Each row is a point on a tangle of strands that fork and nearly touch. The rows are in no order.
Points whose rows are less than 31.4 apart are linked; no others are. Some points are linked to none.
<600>: [ -1 -19   6   3  35   3  -3  14 -10  13 -12  -5   5   8  12  -7  29   8
  24  -1   2]
<149>: [  3   1  21  -5  -2   4  12   5 -14   2  -2  -5 -15 -11   6  23  24 -15
  23   5   2]
<201>: [  3   3  23 -18 -11   8   0 -17 -18 -11  12  -6   3 -14  -9  -2 -12  -5
   2  -1   5]
<216>: [  1   9  16  -1  -2  -1   6   8  -1   5   5  -2  10 -10  17  10  14  -3
   8   2   9]
<227>: [  2   9 -17  -1  -8  -4  14   1   4   4   3  25   1  10   4 -20  -1  16
 -18  -1  -1]
<454>: [  5 -13   7   4  29   4 -15   0  -1  -8 -24  -3   5 -10  -8  -7   9  -4
  12   2   5]
<557>: [  5  -9  14   4  23   2 -13  -2  -4  -4 -23  -4   2 -14 -12   7  11  -9
  15   3   4]
<122>: [ 4 -5 -3  5 13  6  6  3 -3  1 -3 -1 10 -8  4  5 16 -3  4  9 12]
<773>: [  0  -4 -18  19   6  -2  -4  31   7  17  -1   8   9   9  21 -14  15  12
   1 -15 -10]
<816>: [  7  11  19  -6  -1  13 -12 -13 -11 -15  -3 -13  13  -7 -10   0 -13  -7
   7   7  13]
<812>: [  0  -5 -19  -4  23   1  -5   6  15   0 -11  26 -11  12   6 -33  -5  18
  -7  -3  -1]
<564>: [  8  -1   8  -1   9  14   6  -2 -12  -9  -4  -2   8 -14  -2  -5  12  -6
   8   6  14]
<446>: [  3   9  13  -7   7   7 -16 -16   0 -14  -3  -4  16  -5  -4  -1 -13  -2
  -4   3  15]
<390>: [ -4  11  -6 -13 -14  -8   0 -24   4  -1   6  13  -5  11 -11  -1 -24   9
 -25  -8  -7]
<666>: [ -5  -1  -4 -15 -26  -4   5 -16 -11   0  24  -4   5   7  -9   8 -24   2
 -15   1  -3]
<423>: [ -1  -1 -16  20   5  -7  -8  24  15  15  -5   8   6   4  18  -8   7   9
  -5 -15 -11]
<288>: [ -3  -8 -15   8 -15   1   8  -5   6   2  10  -4  -3  -3   0  24  -3  -7
 -14   2  -3]
<147>: [  2   2 -18  -2  16   4  -4  -2  13  -8 -13  24 -12   9  -5 -31  -8  14
 -10   2   2]
<818>: [  1  -8  -3  -2 -23   7  -3 -15 -11 -14  13 -18  -1  -1 -22   9 -20 -10
  -3   8  -2]
<121>: [ -3   6  16 -13 -24  10  -1  -5 -24  -8  19 -28  -6   4  -6  24  -9 -12
  22  17   7]
<461>: [  4  -5 -10   2  -3  -1   9  -4  -1 -12  -5   9   1  -1 -13 -26  -2   1
 -10   0  -2]
<498>: [ -5  15 -20  16   2   0   0  22  22  18  -8  22 -19  14  11 -14  -3  17
 -11 -18 -14]
<792>: [ -7  -5  11 -21 -28  -9  -5 -12 -19  -4  28 -22   0   3 -16   2 -27  -2
   5   3  -6]
<825>: [  7   0  27   0  13   0 -12  -3  -9  -6 -22  -7  -6 -13 -14  17  12 -14
  23   5   3]
<571>: [ -3   8 -23  22   5  -1  -9  26  19  19  -8  16 -10  11  16  -8   1  13
  -8 -20 -16]
<298>: [  1 -12  12  -1  31   8   4   9 -12  10 -12  -3  -1  -5  10   2  27   0
  22  -2   5]
<635>: [ -1   3   6  -9  -5  -3   4  -9  -2  -1  11   6  13  -7   5  -3  -6   4
 -13  -3   6]
<866>: [ -2   3  11  -5  11  -6  -5   6   8  -4  -4   6  15  -8  13 -11   3   5
  -1  -2  10]
<441>: [  0  -9   7  14  -3  -8   2  22   0  19   0  -6   4 -10  10  25  23  -7
  15  -8  -9]
<804>: [ -2  -2 -20  12  -5   2   7  -4  12   5   3   3  -7   0   3  18  -3  -3
 -17  -2  -3]
<709>: [ -4   0  12   4 -18 -17  -4   8   9   5  10  -7   8  -9   8   6  -2  -4
  -2  -9 -10]
<683>: [  2   3  -6  -5  -8  -4  12  -3  -2   0  10  15  12  -2   6 -11  -2   9
 -16  -2   3]
<929>: [ -4 -13 -11  -2  28  -2 -11   5  16  -1 -14  16  -2   4   9 -25  -4  13
  -5  -9  -2]
<893>: [  8  -7  -1   1 -18  17  -1 -14 -14 -17   4 -12   4  -7 -23   5 -15  -9
  -1   6   2]
<495>: [ -3 -18  -8   3  27  -1  -7   5   9   6 -11   8   1  -1  11 -17   4   9
  -4 -12  -4]
<64>: [ -7  24 -10   2  -6  -7   5  -3  24   2  -7  18 -21  16  -8 -11 -14  12
 -20  -5  -8]
<967>: [ 2 15 21 -2 -8 -1 10 10 -7  6  6 -5  3 -6 20 18 19 -7 15  6  7]
<157>: [  0  19  24  -4 -12  -1   5   2 -10   3   7 -12  -2  -1  15  28  11 -11
  18  13   8]
<785>: [ -4  10  -5  -7  -4 -10  -4 -17  16  -2  -1  15  -4   7  -5  -5 -20   9
 -24 -10  -5]
<673>: [ -4   0   3   3   6 -14  -8   8  17   0  -6   7  12  -4  12  -8  -1   5
  -8  -8   0]
<797>: [ -1 -10  15  -2  -8  -3  16  18  -7   8   7  -7  -5 -13  10   7  23  -9
  15 -11  -8]
<58>: [ -7  17 -15   9  -1  -6   5  12  23  12  -7  23 -20  13   3 -15  -6  15
 -15 -12 -13]
<747>: [ -3  13  18 -10 -16   6  -1  -6 -19  -3  15 -25   2   5   1  24  -7 -12
  16  17  10]
<586>: [ -1  11  21 -20 -20  12  -7 -11 -28  -6  18 -29 -21   4  -1  25 -15 -10
  29  12   4]
<224>: [ -2  -9   5 -13 -27   3  -4 -16 -18 -12  22 -21  -2  -2 -22   5 -25  -6
   3   5  -4]
<612>: [ -3 -17  -6   8  26  -4  -7  14   8  11 -11   2   6   2  15 -10  12   8
   4  -8  -5]
<76>: [  3   1 -26  12   6  13   9  -6   7  -6  -7   7 -11   4  -8  -1  -1  -1
 -13   8   4]
<956>: [  4   8  23 -16 -12  14  -7 -17 -20 -12  11 -16   4  -8 -11   3 -19  -8
   9   3   7]
<277>: [ -1   9 -22  10  -5   7  16  -5  11  -5  -6  10 -20  10 -13  -6  -6   1
 -16   5  -3]
<739>: [  3  -6 -27  17  19   1  -2  11  13   3 -14   6  -5  14   3 -13  12   5
   1  11   1]
<114>: [  4   0  -4  -5  25   6 -17  -6  10 -11 -11  11  12  -6   6 -10  -3   7
  -4   4  17]
<189>: [ -5   5   5 -25 -16 -15 -13 -24 -10  -2  14  -6   9  15 -15  -4 -33   3
 -13  -7  -7]
<257>: [  0  -4  22  -8 -10   2  14   6 -10  -1   7  -8 -11 -15   6  12  18 -13
  18  -1  -2]
<51>: [  1 -12 -23  17  14   3  -1  26   4  18   1   4   4  20  20 -21  18  17
   7 -11 -11]
<108>: [  1   5  11   0 -11  -1   3  -2  -6 -10   5 -13  11  -4  -4   3   2  -9
   4  12   6]
<352>: [ -7   3  16 -27 -21 -16  -9 -17 -15   0  22 -13   9   8 -10  -3 -30   1
  -1  -3  -6]
<477>: [  0  -6  -6  13 -16  -6   9   9   2   0   4 -11   6  -1  -3  17  13 -11
   2  11  -1]
<342>: [ -1  -4 -28  15   9   9  11   0  12   8  -4   9 -13   4   4   9   4   2
 -14   0  -1]
<860>: [ -1  -8  15   2   7  -2  10  23  -6  14  -1  -5   2  -7  17  -2  27  -3
  19 -14  -7]
<907>: [  0  -6  -5  21  -5  -6  -1  26   4  20   1  -3   9  -6  13  15  17  -2
   4 -15 -13]
<864>: [ -4   2  -3  -7 -11  -7 -12 -23   7  -7   9  -9  -3   6 -13   8 -28  -5
 -17  -4  -6]
<953>: [ -5  -9  -7   0 -30  -5   6  -2   2   2  23  -9  -1  -2   0  22  -9  -4
  -9   0  -7]
<13>: [  3 -10  -5   8  21  -1 -10   1   8  -7 -19   0   6  -4  -5 -10   7  -2
   3   5   5]
<252>: [  1  -7  11   5   6  -7  -2   3   0   7  -6  -7   2 -12   0  25  15 -11
  11   5   0]
<4>: [ -1   2  16 -18 -12   3   5 -15 -13  -5  17  -1   8 -10  -2   2 -11  -1
  -5  -1   6]
<628>: [ 11  -3   4   1   1  20   5  -5 -16 -15  -3  -2  10 -14 -13 -10   1  -6
   3   5  10]
<140>: [ -3  -1  -7   1   2  -7  -5 -14  16  -5  -5   7  -5  -2  -5  -2 -13  -1
 -19  -8  -5]
<909>: [  2   1 -32  14  15   7   7  12  15   6  -7  12 -16  20   4 -19   9   9
  -2   8  -1]
<105>: [  6   2  20  -3  13   7  11   5 -19   3 -15  -1 -14  -5   2  19  31 -11
  28   5   4]
<637>: [  1  10 -22   2  -3  -2  16   8   9   4  -1  24  -9  15   1 -27   2  16
 -13   0  -4]
<445>: [ -5  21 -15   6  -3   1  11  -2  20  -1  -7  15 -23  15 -12 -12 -10   7
 -16   3  -3]
<134>: [  4  -6 -17  16  18  -3  -9   2  12  -4 -20   2   1   5  -5  -5   8  -2
  -1  10   3]
<412>: [  1   5   5  -6  13   1 -11  -6   7 -10  -5   7  15  -7   5 -10  -5   4
  -5   2  15]
<787>: [ -3 -22  -3  10  30  -2  -9  18   2  14 -11  -5   7  11  16 -13  21  13
  16  -7  -8]
<805>: [ -1  21  22  -6 -11   0  -1  -3 -13  -1   8 -20   4   6   8  28   2 -11
  18  18  11]
<453>: [ -3   2  -6 -15 -22  -6   5 -22  -9   0  15   7   2   7 -12   0 -23   6
 -20  -3  -6]
<124>: [ -5   9  -1 -16  -9 -11 -17 -24   2  -6   9  -9   5  17 -15   0 -36  -1
 -17  -7  -5]
<680>: [  2   1   8   1  12   2   4   8  -1   8   1   1  10 -11  16   7  17   0
   7   2  10]
<99>: [  2  -4  17  -1  22   4  11  13 -15  10 -12  -3  -7  -2  11   8  33  -5
  28  -2   2]
<267>: [  0  -3  -1  -3  -3  -2  -8 -22   7 -10   2  -1  -1  -5 -12   1 -19  -5
 -17  -5  -2]
<645>: [  2  -1  20   1   2  -7  -6  -3  -3  -1  -8 -13  -1 -12  -6  22  10 -14
  15   8   2]
<428>: [ 12  -4   6   4 -12  20   2  -6 -17 -18  -4 -11   7 -12 -21  -1  -3 -10
   7   7   6]
<663>: [  2   7 -29   9   7   4  13  13  13   4  -3  20 -12  17   5 -25   7  14
  -8   6   0]
<169>: [  6  -3  -1  -1  -7   5   5  -9  -8 -15  -2   2   7  -7 -16 -18  -7  -3
  -8   3   2]
<418>: [ -7  -5   0  -9 -35  -8   9  -3  -8   1  30 -11   3   2  -1  14 -13   0
  -6   3  -5]
<125>: [ -4   0  -6   6   5 -13  -8   2  22  -1 -10   8   3   0   6  -7  -6   3
 -14  -9  -5]
<479>: [  2  -2 -15   1   7  -1   4   0   6 -10 -10  16  -2   5  -8 -33  -3   9
 -10   1  -1]
<542>: [  0 -10  11   8   0 -11  -1  11   0  16  -2  -8  -2 -13   2  33  19  -9
  14  -1  -6]

Follow the links from the first point to the second, and from the first to the third. Name the last point that the two ways share.
<390>; <428>; <446> -> <140>
<224>; <479>; <747> -> <628>
<680>; <479>; <864> -> <628>
<864>; <4>; <453> -> <140>

A fork is a point with three links. Follow the links from the first point to the second and name the forks in between, in order.
<189>; <967> -> <628>
<114>; <635> -> <412>
<785>; <956> -> <140>, <412>
<953>; <124> -> <140>
<201>; <785> -> <412>, <140>

Name the points in between on the shortest way along the links from the first point to the second, in order.
<157>; <628> -> <967>, <216>, <680>, <122>, <564>
<645>; <739> -> <825>, <557>, <454>, <13>, <134>
<446>; <288> -> <412>, <866>, <673>, <125>, <140>, <785>, <390>, <453>, <666>, <418>, <953>
<124>; <224> -> <189>, <352>, <792>
